Each row is a point on a landscape with many peaks, with its height.
A climber steps from a point to the highest of its 5 nearest points, and stops where none of them is higher. Distance is the straight distance between rows; heights are no part of it.
K834 height 54.8: [ 98 104 184 180 138 131  90 114 119 123 140 164 137 157 110 123 147 136
 130 155]
K795 height 6.5: [123 113 136 119 132 152 137 195 152  83 131 106 144 106  97 140 119 165
 118 118]
K679 height 22.3: [161  79 151 177 134 153 144 175  97  85 143 141 185  83  83 129  47 149
 116 108]
K130 height 56.8: [ 95 116 149 219 151 153  80  98  84 162 141 180 167 133 143 131 158 134
 136 143]
K216 height 49.3: [174 127  75 106 131 143 154 163 123 120 117  90 108  89 150 126  86  99
 144  99]
K898 height 60.6: [156  93 119 186 129 130  80 104  83 172 149 195 140 151 184 125  97 131
 140 180]
K824 height 39.6: [ 53 134 137 192 137 139 108 117 114 110 103 135 187 132  57 110 157 186
 131 110]
K169 height 58.6: [117 105 157 134 140 124 116 143 139 129 125 148 125 159 132 134 156 125
 138 157]
K682 height 38.7: [139 112 128  90 134 139 153 166 150 102 123  96 103 117 132 156 125 111
 120 126]
K389 height 36.6: [ 60 135 126 142 124 131 135 140 118 103 118 123 146 144  54 135 154 155
 134 105]
K914 height 60.3: [118 139  90  62 118 142 155 186 181  98 117  69 106 112 128 143 166 140
 114 104]
K875 height 44.6: [158 104 103 139 107 124 119 101  67 156 122 170 142  96 142 109  68 122
 132 113]
K785 height 67.9: [157 140 114  74 119 121 107 114 127 183 129 133  92 151 189 115 140  87
 133 131]
K556 height 62.0: [144 141 133 108 132  94 129  62 130 170 126 154 101 158 129 114 123  85
 144 154]
K788 height 38.0: [ 86 159  91 103 100 128 156 166 152 108 114  77 139 103  56 110 146 153
 116  92]
K613 height 72.7: [ 83 187 100  88 110 135 141 120 123 167 111  98  99 130 131 110 163 103
 136  62]
K428 height 22.5: [163 104 116 109 124 137 162 209 140 103 133  91 120  77 162 143  93 140
 120 100]
K689 height 39.9: [158 146 161  77 125  81 162  86 183  99 110  54  77 126 111 137 114 133
 100 158]
K196 height 12.5: [162  86 124 124 133 144 158 159 126 100 119 120 136  81 124 129  94 119
 138 109]
K60 height 21.1: [148 101 105 129 128 106 164 104  99 111 130 123 118  96  93 133  62 125
 146 116]
K733 height 65.2: [ 92 128 144 134 139 143 104 152 146 108 127 132 130 152 155 135 178 140
 127 135]
K116 height 70.7: [ 97 179 107 105 122 129 115  90 106 206 138 157  74 152 169 123 181  92
 142  94]
K218 height 60.7: [147 133 112  96 128 134 134 145 131 160 114 119 104 119 162 125 141 100
 142 110]
K648 height 65.9: [129  76 153 176 111  99  97  86  86 173 132 212 143 133 122 120  99 133
 152 201]
K641 height 68.6: [104 104 153 219 177 153  71 127 139 114 151 161 191 132 152 149 189 155
 129 158]
K598 height 50.3: [ 72 113 154 189 150 140 102 139 138  95 138 138 182 126 119 120 168 168
 112 118]
K832 height 55.3: [134 152  95 150 125 165 114 131  74 167 117 149 161 115 176  99 127 137
 142 104]
K67 height 49.9: [116 126 155  79 124 114 138 165 201  96 116 111 114 140 131 152 172 136
 115 156]
K185 height 50.9: [137  83 153 169 124 125 113 102  88 136 144 180 155 128 115 118  91 140
 144 151]
K651 height 17.3: [137 124  84 101 123 130 160 141 138  99 116  83 115  94  83 138 115 129
 140 106]
K952 height 56.0: [ 85 136 123 198 165 169  81 132 134 131 136 130 175 137 155 131 175 158
 127 111]
K767 height 12.0: [158  83 145 156 153 144 150 225 160  69 169 121 178  95 147 144 102 168
  90 135]
K151 height 18.3: [164  84 173 110 143 119 149 160 146  88 126 115 129 128  93 154 102 130
 117 181]
K538 height 37.3: [147 108 155  88 145 135 155 202 174  90 125 114 132 140 138 150 153 166
 118 153]
K673 height 67.0: [ 88 169  94 112 112 143 138 128 116 153 116 110 126 114 119 116 134 118
 138  54]
K626 height 61.2: [ 76  86 175 222 167 122  70 120 119  98 149 175 157 143 111 135 160 160
 107 168]
K398 height 71.0: [ 92 162 131 108 135 135 107 128 149 134 120 129 103 171 147 128 187 109
 121 112]
K524 height 65.7: [151 164 102  66 117 107 141  93 142 162 130  97  86 142 172 121 121  84
 132 120]
K87 height 64.9: [133 140 102 106 140 122 143  77 105 129 138 124 114 111 117 123 104 104
 136  95]
K927 height 55.9: [186  72 118 161 110 126 141 135  59 120 139 167 146  81 127 128  34 117
 138 141]
K885 height 58.3: [111 129 118 167 114 150 104 115 108 168 125 174 141 136 159 126 153 128
 123 125]
K333 height 36.7: [ 72 139 126 205 156 176 107 146 127 146 110 118 197 134 124  99 151 166
 132  93]
K143 height 70.9: [104 194 118  95 133  97 125  65 143 187 134 131  71 169 151 131 154  76
 114 129]
K126 height 53.3: [ 64 141 144 109 114 137 120 143 151 107 119 122 116 153 104 128 197 140
 141  97]
K946 height 37.9: [167  98 112 139 136 135 144 136  82 111 132 129 132  89 127 127  63 127
 137 122]
K413 height 29.9: [121  86 177 110 125 126 135 149 135  73 135 137 131 132  90 144 134 135
 117 165]
K769 height 50.0: [ 76 152 109 150 123 134 116 116 107 138  94 130 165 130  67 110 119 137
 135  98]
K278 height 67.6: [120 166  87  74 125 132 165 150 154 100 125  77  93 117 149 140 142 113
 127  96]
K181 height 87.0: [175  81 143 152 133 123 134 146  80 108 137 163 151 101 113 123  54 132
 128 147]
K314 height 30.7: [156 166 149  55 121  84 125  86 181 110 111  63  74 150 118 112 133 121
 119 138]
K88 height 23.7: [ 90 121 138 133 132 143 115 143 112 108 134 136 154 112  85 123 144 161
 127 109]
K395 height 34.3: [135  88 170 139 127 134 126 157  98  95 132 145 155 129 114 136 120 135
 114 140]
K634 height 22.0: [111 151  98  89 111 118 193 130 163  73 128  58 112  85  60 137 146 157
 112 124]
K690 height 2.3: [ 96 128 121 132 116 145 165 190 151  93 119 105 157  80  66 125 113 172
 112 114]
K768 height 83.7: [184 147  97  99 131 116 172 116 158 105 125  64  78 105 139 147  90  90
 129 127]
K353 height 60.4: [147  87 166 197 143 140  85 133  95 132 144 191 160 145 167 119 125 138
 141 186]
K121 height 58.9: [133 184 105  93 119 110 146  62 118 112 132  79  78  99 122 123 103 107
 123  72]
K470 height 61.1: [109  85 187 191 150 117  86 120  98 127 148 191 157 137 101 137 143 149
 134 176]
K652 height 46.3: [168 108 122  95 140 125 138 144 120 135 120 129 120 126 152 118  99 104
 150 142]
K324 height 49.5: [204 122 114  95 123 121 146 111 145 127 123 100 100 103 157 114  83  81
 138 143]
K683 height 10.6: [163 100 133 185 142 166 122 181  93  91 135 143 205  80 143 108  51 149
 102 101]
K547 height 56.7: [170 167  83  86 107 122 170 109 133 136 112  64  58 103 171 127  88  84
 136  95]
K977 height 34.1: [ 77 141 117 108 114 142 146 158 142 106 109  99 144 113  95 143 144 162
 136  90]
K335 height 70.1: [ 95 184 140  79 131 117 111  86 162 170 132 131  65 178 141 126 201  87
 125 135]
K791 height 59.2: [170  76 143 155 131 139 116 129  80 146 153 185 144 136 155 115  81 123
 127 166]
K275 height 69.0: [121 151 103 113 114 122 140  84  82 161 118 148 130 125 119 115 113  82
 138  80]
K953 height 67.2: [110 140 133 188 140 137  56  97 111 184 145 175 118 130 184 126 181 139
 138 172]
K863 height 60.2: [114 122 108 213 148 155  82 100  87 182 133 168 151 134 181 131 149 128
 129 153]
K176 height 52.7: [118 119 126 215 168 166  91 136 110 123 133 133 200 120 155 126 134 167
 118 123]
K240 height 77.9: [121 151  93  88 112 124 149  89 103 143 122 100 111 107 123 119 123  92
 143  76]
K118 height 72.6: [ 53 167 137 100 108 106 123  94 166 108 142 112 104 167  55 144 211 139
 124 136]
K245 height 44.7: [142 128 141  53 127 131 163 180 214  81 125  70 110 126 148 142 164 137
 101 139]
K842 height 16.3: [187 107 135 126 133 128 144 116 126 103 140 126 106 117 112 133  81 118
 139 141]
K420 height 24.6: [170 144 149  65 122 110 155 132 199  91 113  69 100 143  97 151 129 125
 102 177]
K654 height 66.7: [109 145 114 166 132 129  66  94 117 218 135 190  81 128 195 141 180 120
 125 162]
K533 height 82.2: [126 121 141 136 108  81 111  44  99 185 147 190 116 150 129 124 124 122
 154 183]
K909 height 35.1: [154  62 181 135 138 112 117 166 128 107 147 167 149 144 111 141 100 143
 128 191]
K715 height 77.2: [105 128 126 118 117 135 132 116 105 131 126 135 134 115 114 136 125 117
 151  93]
K71 height 70.5: [117 135 128 139 122 104  96  86 117 198 120 190  92 155 163 139 151 102
 149 167]
K30 height 33.9: [183  71 107 152 110 140 124 127  59 147 123 149 176  81 175 111  44 122
 152 129]
K491 height 55.4: [179  82 166 137 136 124 117 184 120 118 151 145 135 133 167 137  81 127
 101 193]
K64 height 68.1: [106 153 122 120 120 114 126  68 101 167 149 151 104 146 119 118 121  92
 130 122]
K919 height 6.4: [141 119 106  92 116 136 197 179 156  71 133  91 132  85  89 149 131 155
 121 119]
K811 height 59.3: [170 157 123 101 111 107 166  78 186  82 115  47  50 103 138 127  85 131
 117 140]
K931 height 62.9: [122 176 129  62 130 108 137  78 154 138 115 111  81 159 133 124 153 107
 125 123]
K328 height 71.3: [ 79 173 106 140 118 144 120 132 116 158 113 124 114 120 143 119 167 115
 138  70]
K688 height 55.8: [151  82 175 215 146 135  89 159 136 106 151 177 185 144 165 151 138 144
 111 190]
K936 height 80.2: [ 82 147 123 161 126 160 123 128  99 146 107 126 166 127 112 120 155 146
 135  78]
K686 height 73.1: [104 202  97  72 117 123 134  82 134 170 132 122  76 157 138 127 167  73
 138  79]
K482 height 29.4: [158 107 176 120 146 108 119 133 131 107 131 136 118 147 105 135  92 118
 131 194]
K106 height 43.2: [129 169  94  98 112 115 183 110 160  80 109  31  86  82 109 129 117 131
 117  92]
K231 height 48.1: [170 141 109  78 126 114 166 131 183  94 116  47  79 112 135 145 116 120
 103 120]
K531 height 62.4: [145 122 129 179 135 141  77 104 106 193 148 177 131 151 206 133 143 131
 146 190]
K117 height 72.1: [ 95 206  83  77 119 107 157  66 132 149 135  90  90 129 104 113 146  97
 130  55]
K826 height 67.3: [ 99 181  77  94 114 114 140  97 118 123 128  96 115 132  93 133 131 116
 136  80]
K806 height 45.7: [141  95 110 149 120 130 109 113  61 160 136 184 155 126 134 117  97 114
 145 150]
K944 height 63.4: [191 127 109  79 118 127 127 141 146 161 115 128 105 151 159 120 124  85
 137 146]
K568 height 41.7: [192 140 155  88 125  66 133  73 159 131 108 103  92 131 123 123  89 119
 134 156]
K893 height 27.1: [144  80 183 133 150 114 136 145 126  86 147 141 140 127  86 153 104 137
 118 173]
K120 height 51.9: [ 59 147 125 168 131 143 116 129 131 134 124 131 156 143  81 116 169 161
 119 104]
K108 height 56.4: [ 61 148 134 115 143 150 115 177 171 128 130 120 116 160 142 140 227 149
 117 112]
K760 height 63.7: [142 179 123  86 117  95 147  39 154 132 136  85  70 140 127 115 120 101
 122 103]
K334 height 66.5: [178 161 139 100  98  84 160  37 164 106 117  58  47 112 147 109  87 126
 131 128]
K69 height 40.9: [122 123 148  79 131 110 135 118 169  95 119  83  91 147  74 142 153 140
 112 165]
K345 height 14.6: [139 109 144 213 156 158 121 169 141  90 144 127 224 121 124 138  91 172
  96 107]
K736 height 67.8: [105  88 160 205 147 121  79  61  97 154 150 199 141 136 129 118 156 144
 149 187]
K468 height 57.2: [109 151  97 107 113 149 144 148 133 125 105  95 133 119 135 137 136 113
 134  76]
K879 height 65.3: [148 131 104 117 113 122 139 112 100 145 120 120 122 110 142 121 112  94
 136  96]
K606 height 32.8: [172  99 156  92 145 122 142 215 177 109 126 122 125 113 153 144 119 117
 116 163]
K681 height 41.8: [185 129 134  67 136 134 154 178 192 121 108  83  99 139 149 136 123  98
 128 139]
K854 height 46.9: [ 86 146 102  76 123 138 161 155 155 102 119  95 132 112  99 130 164 135
 118 106]
K290 height 69.8: [130 159 124 103 116 116 110 121 122 201 126 163  81 164 172 118 173  94
 151 128]
K425 height 54.0: [138 145 110  88 117 134 170 133 151 101 122  77  81  96 137 137 119 102
 135 108]
K270 height 50.4: [103 108 138 171 155 146 116 177 133  96 141 143 180 138 140 131 136 158
 111 122]
K910 height 41.0: [195  82 136 163 151 140 121 170  79 104 140 149 165 112 174 128  61 127
 117 140]
K918 height 45.6: [ 92  91 146 190 118 134 108  91  71 128 136 208 156 148 111 116 131 144
 141 143]
K881 height 63.6: [143 155  89  88 125 130 146 146 132 123 120  97 108 122 162 135 130  89
 136  84]
K804 height 38.1: [159  90 165 153 149 140 113 181 134 101 138 145 149 131 165 131 114 138
 109 134]
K551 height 66.0: [120 141 121  69 117 119 152 118 164 117 127  82  91 151 108 129 150 118
 126 121]
K247 height 46.7: [154 121  89  95 128 133 169 183 167  82 119  79  98  85 141 162 109 132
 136 119]
K726 height 17.4: [137  85 165 131 140 122 151 182 121  74 133 128 163 101  78 137  95 160
 123 140]
K725 height 68.8: [ 63 183 103  95 125 147 121 138 164 136 110 104  88 152 123 146 208 118
 136  89]
K687 height 44.5: [ 98 121  95 216 134 133  99  95  73 170 116 178 181 113 145 117  97 141
 128 108]
K235 height 27.9: [187  65 171 142 130  97 124 141 103 113 121 159 129 126 118 128  55 132
 124 199]
K219 height 31.7: [130  80 186 153 148 146 113 163 144 100 122 144 149 157 138 144 138 162
 117 167]
K597 height 48.8: [192  79 159 141 122 106  87 125 107 172 127 174 137 150 150 125  63 121
 150 204]
K261 height 66.3: [ 75 180 107  57 119 100 155 109 156 120 135  75 107 169  84 118 193 114
 116  94]
K68 height 50.1: [194 117 125 115 128  93 142  77 139 136 117 100  79 122 124 119  70  94
 139 157]
K133 height 39.3: [158 103 160 132 138 102 124 103 118 150 129 161 131 142 115 116  88 114
 139 185]
K779 height 48.0: [143  83 140 149 140 131 126 150  87 105 130 150 165 115 116 126  97 121
 123 124]
K213 height 60.0: [182 151 111  63 119 116 145 115 147 133 116  85  77 122 158 132 109  96
 148 120]
K232 height 53.9: [ 60 188  70  78 104 119 160 152 170 118 118  62 125 123  86 114 180 142
 128  68]
K572 height 58.7: [ 88 128 171 145 147 121  81 116 130 133 131 158 116 148 105 137 186 138
 129 134]
K474 height 28.6: [166 101 136 118 139 149 127 198 133 119 129 133 139 115 182 128 108 114
 123 120]
K249 height 53.5: [101 151 107  54 116 125 167 166 188  97 131  66 101 125 100 139 184 153
 114 123]
K4 height 6.9: [143  95 148 116 118 131 170 166 143  67 153 105 137  81  88 156 112 145
 114 145]
K903 height 35.2: [152 144  97 100 112 109 176 117 152  74 133  63  83 101  98 130 112 134
 124 105]
K498 height 23.3: [159 114 111 161 131 151 125 150  81 133 120 148 171  94 139 119  66 128
 132 102]
K427 height 31.8: [150  91 144 102 122 128 149 158 147 106 130 142 122 135 129 127 116 120
 126 142]
K890 height 47.3: [138 152 131  65 146 123 130 150 194 133 110 101  85 174 149 135 174 107
 139 137]
K114 height 71.1: [ 86 159 127 120 114 111 117  69 114 173 142 159  98 163 115 118 163  93
 137 132]
K426 height 57.1: [ 81 143 128 177 123 124  97 101 101 142 124 172 144 135  96 119 154 146
 126 113]
K385 height 58.8: [ 55 169 111  92  99 124 137 135 154 104 149  99 118 139  48 123 200 152
 120 112]
K266 height 87.5: [177 138 121 112 108  93 170  68 147  95 122  51  63 109 138 127  74 114
 137 115]
K340 height 40.8: [195 123 139 115 122  82 131  75 138 143 119 127 108 133 123 121  71 121
 148 188]
K964 height 68.3: [101 141 110 157 116 135 129  98  96 149 124 167 141 117 103 121 114 123
 142  79]
K622 height 40.6: [226  96 146 129 110 103 103 158 145 187 118 160 144 136 184 127  77 111
 139 202]
K273 height 10.2: [147 113 135  95 112 123 159 131 137  79 141 108 127 118  60 151 125 159
 111 141]
K599 height 24.4: [164 118 125  85 112 117 170 150 158  82 126  93 108 102 113 153 105 121
 126 135]
K122 height 53.7: [123 111 138 194 146 137  85 117  77 152 136 179 179 122 151 112 133 148
 142 147]
K161 height 58.1: [192  80 145 154 125 145 104 175 111 140 139 155 163 121 199 116  78 132
 114 185]
K7 height 45.0: [ 97 129 146 111 122 123 131 124 121 110 135 127 127 152  88 134 137 126
 127 142]
K276 height 53.2: [ 71 140 137 220 151 153  79 113 110 141 134 154 181 128 136 123 170 156
 131 107]
K422 height 46.5: [159  88 130 176 111 126 106 101  45 153 138 194 169 117 127 125  67 138
 142 144]
K765 height 66.6: [126 109 139 177 134 133  81 113  97 156 140 188 134 153 169 133 142 130
 127 170]
K53 height 55.5: [ 71 164 106 119 112 134 122 124 128 135 117 110 119 128  71 123 169 148
 130  72]
K528 height 57.4: [147 107 121 115 114 112 133  88  83 154 129 153 118 126 126 117  87  95
 139 141]
K356 height 42.2: [106 124 141 204 142 146  95 115  94 131 114 160 193 130 103 115 112 156
 122 116]
K139 height 75.4: [ 98 136 131 140 132  92 102  37 105 192 144 189  99 140 113 130 148  94
 143 152]
K939 height 28.5: [111 123 121 210 172 180 128 175 142 114 136 107 205 132 141 120 127 181
 109 100]
K18 height 72.4: [179  79 149 143 132 126 104 155 103 140 145 171 154 133 170 119  90 135
 132 183]
K128 height 63.5: [ 82 177  87  84 103 114 139 102 142  96 122  66 117 127  63 126 161 143
 116  91]
K901 height 45.9: [169  81 155 171 154 149 113 174 105 111 147 158 167 136 176 124  87 138
 114 152]
K600 height 60.9: [131 169  98  69 113 129 161  93 153  97 117  64 104 102  91 123 142 126
 132 100]
K441 height 53.4: [ 66 168 114 187 135 173 103 134 119 158 113 117 184 130 134 111 157 144
 127  85]
K5 height 57.9: [124  85 165 161 117 126  99 123 104 139 141 185 131 152 130 116 112 126
 132 182]
K920 height 21.6: [166 143 128  69 118 111 189 140 220  56 132  41  78 105 100 152 139 165
 102 154]
K326 height 49.1: [165 101 145 113 113 104 128  97 121 139 112 144 108 144 108 123 108 101
 129 158]
K859 height 48.2: [139 109 137 132 132 126 117 114  88 134 134 158 145 137 124 128 111 126
 134 128]
K416 height 32.6: [173 123 141  62 129 108 151 185 220  94 128  61 104 113 123 158 150 149
 107 161]
K526 height 74.4: [116 131 129 195 141 154 114 149  76 139 134 145 191 132 157 111 112 142
 110 105]
K602 height 62.1: [129 145 125  88 127 116 134 102 132 142 115 132  91 156 124 118 139  94
 135 138]
K515 height 48.9: [120 101 120 190 130 138 100  98  65 169 136 182 169 119 160 108 110 142
 137 134]
K827 height 72.5: [199 131 132  98 111 103 167  95 164  97 120  42  69 100 115 135  92 119
 116 157]
K742 height 67.7: [135 156 132  98 127 107 110  87 156 178 118 130  71 176 154 114 153  84
 146 140]
K293 height 63.8: [106 106 141 204 168 154  88 140 133 118 145 157 175 137 163 132 161 168
 126 143]
K265 height 80.6: [166 142  86 114  82 119 213 137 182  62 133  34  89  78 110 149 112 162
 124 132]
K475 height 15.5: [134 128 111 145 143 156 135 201 131  91 130 104 175  90 145 133 109 153
  97  97]
K717 height 59.4: [ 88 124 148  92 130 127 109 165 179 116 120 126 103 171 135 155 198 143
 115 142]
K575 height 72.8: [144  85 131 134 107  93 113  64  82 161 130 193 136 147 106 109  94 116
 151 170]
K955 height 72.9: [107 166  88 195 130 157  95 109  69 204 121 169 164 118 186 108 155 124
 123  92]
K941 height 45.2: [162 127 126  71 123 126 157 112 159  99 122  75  82 119 126 129 121 108
 131 138]
K171 height 32.3: [144 129 121  90 138 124 153 105 137  85 131  85  97 120 106 145 103 131
 137 132]
K945 height 65.4: [129 126 150 138 152 138  93 143 148 158 126 148 116 154 181 128 169 110
 134 150]
K573 height 41.6: [101 133 118 213 130 112 117  68  54 193 127 195 187 121 116 110  93 141
 140 101]
K843 height 30.1: [190  89 105 124 121 132 131 124 106 147 127 145 120 110 161 118  60  93
 155 158]
K544 height 7.4: [166 100 117 140 126 133 151 186  99 117 132 134 140  80 178 128  68 128
 114 104]
K873 height 40.4: [ 68 140 118 173 136 160 113 145 149 125 102 120 174 127 116 103 165 170
 108  92]
K308 height 42.4: [ 83 148 116 108 117 121 147 145 129  87 136 116 132 137  82 141 174 154
 128 124]
K136 height 52.2: [116 140 134  56 123 146 150 180 196 109 117  84 106 162 130 130 185 136
 114 139]
K39 height 44.4: [160  72 174 150 140 130 128 187 139  81 159 145 150 150 126 143  93 163
  85 174]
K31 height 11.2: [164  78 181 101 133 110 160 178 188  87 148 108 130 119  79 158 111 142
 104 172]
K799 height 64.8: [ 95 107 129 233 202 147  64 134 168 132 157 149 184 133 135 131 196 159
 106 162]
K49 height 63.9: [139 138 113 106 119 118 128  88  93 158 132 150 113 127 150 128 119 105
 160 109]
K775 height 19.7: [ 78 124 126 155 116 136 140 172 121 100 126 135 184 124  53 115 120 188
 130 109]
K204 height 43.1: [ 86 107 161 130 133 129 114 120 126  95 130 158 135 155  68 146 149 139
 127 150]
K331 height 28.9: [161 121 103 144 118 134 135 141  73 135 128 141 144  88 163 110  70 115
 150  96]
K978 height 39.5: [ 85 134 126 220 161 168 106 127  93 135 120 141 188 145 117 116 124 155
 130 107]
K996 height 35.9: [ 58 138 132 205 136 161 105 115 106 155 101 147 183 131  65 104 113 165
 131 105]
K928 height 71.7: [ 82 172 105 136 110 108 131  80  84 201 140 167 110 140 151 127 131  93
 146 100]
K459 height 62.2: [169 145  94  67 132 113 158  86 148 133 132  83  66 136 157 109  91  82
 134 110]
K899 height 56.3: [ 98 154 153  94 135  99 120  78 136 131 112 132  96 175 101 129 169 116
 129 145]
K323 height 25.7: [114 139 124 103 104 123 153 156 150  76 130 103 144 108  63 152 153 151
 118 123]
K243 height 33.4: [161  75 145 128 134 142 156 170 105  82 142 139 147  96 117 142  84 144
 116 141]
K784 height 27.0: [153 121  81 137 118 146 129 172  96 132 119 132 139  97 172 116  89 112
 141  94]
K9 height 71.5: [117 163 102  99 109 132 134 108 113 144 110  97 105 133 133 109 131  98
 129  91]
K288 height 62.3: [ 87 124 170 211 147 132  78 106 121 119 138 170 150 133 129 146 176 152
 127 143]
K451 height 24.7: [ 66 135 135 180 143 162 115 160 133 125 112 128 203 129 104  98 120 184
 109  98]
K182 height 81.9: [121 119 131 160 126 159 116 126  99 149 124 146 175 121 147 109 136 138
 131 109]
K179 height 35.8: [226 140 130  92 109  85 123 100 175 147  97  97 105 129 161 116  71 109
 148 161]
K917 height 55.1: [ 82 164 112  84 121 143 135 174 161 104 129  96 120 146 136 129 186 139
 113  93]
K79 height 53.8: [119 120  91 215 122 150  92  80  58 194 146 189 168 124 195 126 114 149
 139 150]
K701 height 73.3: [ 90 181 108 107 136 147 136 127 136 158 128 122 113 145 165 135 184 103
 142  63]
K923 height 65.6: [155 156 131  76 126 121 114 123 160 174 109 125  88 161 171 127 141  83
 128 152]
K35 height 73.2: [106 115 141 179 124 103  72  69  81 186 150 200 126 133 156 122 145 130
 129 170]
K272 height 54.2: [100 146 122  71 124 107 139 112 186  84 135  78 101 155  71 138 173 145
 114 135]
K215 height 68.0: [120 136 129 133 137 134  79 124 140 184 134 159  97 159 179 121 184 108
 145 159]
K539 height 50.6: [187 113 139  87 136 118 149 146 167 139 112 105  97 131 144 140 104 111
 135 159]
K794 height 58.4: [ 75 137 156 116 128 114 120 117 156 110 138 134 113 173  85 143 194 140
 111 142]
K159 height 53.6: [186 100 139 132 123 146 104 160  80 150 123 156 144 137 195 122  81 120
 133 149]
K362 height 49.0: [113 120 135 179 130 137 104  89  61 158 119 186 179 119 114 109 115 136
 138 126]
K571 height 67.5: [ 88 193 147  68 133 109 124  58 169 162 128 122  63 170 119 133 193 100
 134 116]
K871 height 37.1: [129  83 179 177 143 141 130 180 128  88 143 148 195 124 107 128 101 160
  99 144]
K815 height 68.5: [ 73 197 122  82 120 106 123  61 134 124 124 124  96 159  89 135 170  92
 133  79]
K55 height 74.2: [ 86 219  69  82 124 149 148 102 127 176 132 102  93 133 146 129 174  81
 142  47]
K98 height 68.2: [ 79 173 114 122 121 132 126  90 114 184 124 132 118 137 108 110 159 104
 145  63]
K311 height 52.5: [ 80 168  95 107 114 152 144 164 153 133 105  99 149 121 110 129 181 121
 133  69]
K221 height 73.0: [119 188  87  87 109 137 153 116 119 167 106 119  93 122 159 114 139  76
 140  66]
K81 height 45.5: [ 62 163  96 145 126 147 125 178 154 131 115 106 169 121 113 128 168 171
 119  91]
K707 height 64.6: [110 113 142 126 120 107 122  78  93 138 128 193 116 140  87 125 126 113
 145 139]
K561 height 65.5: [ 73 140 140 130 137 143 104 116 121 146 124 155 104 153 130 138 160 132
 132 122]
K48 height 70.2: [162 185 142  80 114  67 130  41 153 179 128 116  69 150 151 113 109 103
 129 147]
K839 height 61.0: [172 136 107  94 117 103 121  89 122 158 127 112  86 137 152 116  89  77
 125 136]
K239 height 86.1: [154 143  88  93 100 133 179 168 178  82 138  62  78  92 141 148 131 135
 120 116]
K993 height 43.6: [141 117  98 176 132 146 111 115  72 165 118 161 164 120 196 122  97 117
 128 128]
K592 height 11.8: [133 111 110 147 121 135 149 137  98 109 111 129 152 101  59 140  84 137
 134 101]
K514 height 36.5: [ 93 143 110 145 151 163 136 186 142 110 128  98 187 106 138 117 130 177
 106  81]
K588 height 75.8: [ 90 145 118 148 107 117 127  85  75 179 117 184 141 116 115 120 122 117
 150  81]
K876 height 77.7: [106 166 103  64 119 118 148 116 160  99 123  71  94 135 103 139 154 121
 114  99]
K252 height 79.2: [ 98 157 113 156 145 166 112 166 118 129 104 122 177 120 149 124 139 138
 119  84]
K12 height 64.1: [113 116 145 137 133 110 109  98 106 156 126 156 108 150 139 122 172 110
 137 144]
K445 height 52.4: [160  70 190 176 152 140 117 188 143  93 161 169 183 149 168 142 112 165
  94 179]
K888 height 60.5: [178  91 142 133 126 121 105 144 104 156 133 168 139 151 172 120 105 125
 136 178]
K390 height 65.8: [155 123 128 127 119 125 106 134 113 182 131 159 118 140 195 118 144  98
 157 136]
K618 height 72.0: [104 180 117  95 127 128 125  93 137 169 130 138  88 161 129 130 184  74
 129  97]
K581 height 31.0: [116  61 189 164 139 123 116 171 112  88 147 165 170 139  94 147 118 169
 123 155]
K950 height 35.6: [145 101 141 128 125 141 124 159 107 121 121 149 148 116 157 119 104 116
 132 132]
K104 height 51.8: [143 118 153  90 122 110 134  99 148 113 118 114  84 151 106 123 139 107
 132 161]
K755 height 11.0: [109 107 128 152 118 134 147 161  96  91 130 126 172  98  80 128  92 168
 119  95]
K167 height 61.8: [196 172 131  66 107  97 124 105 180 183 111  95  77 159 172 112 128  83
 140 136]
K921 height 50.2: [ 92 118 155 128 141 125 112 134 126 104 139 139 118 163  84 138 169 136
 129 147]
K887 height 68.9: [155  86 123 160 133 148 157 202 129  84 138 125 168  62  99 136  80 158
 100 104]
K223 height 22.4: [160  79 156 105 129 133 152 193 166  86 152 113 140 102 138 147 108 150
 100 147]
K590 height 2.0: [159 112  97 125 119 138 178 204 163  78 140  94 124  67  90 140 103 155
 128 105]

Where does a climber stop that starts at each point below?
K839: K55
K219: K533
K151: K55
K179: K55
K918: K533
K784: K240
K681: K55

Call two points neighbours if one is among the 5 nearest of the other. Go from one point of each pair to the other, from neighbour to neighbour, staying as high as possible. Name the lowest point that can't be avoided.
K181 and K118: K779
K48 and K641: K470
K48 and K266: K760
K715 and K955: K863
K887 and K955: K243
K240 and K588: K114
K240 and K55: K221
K239 and K876: K278
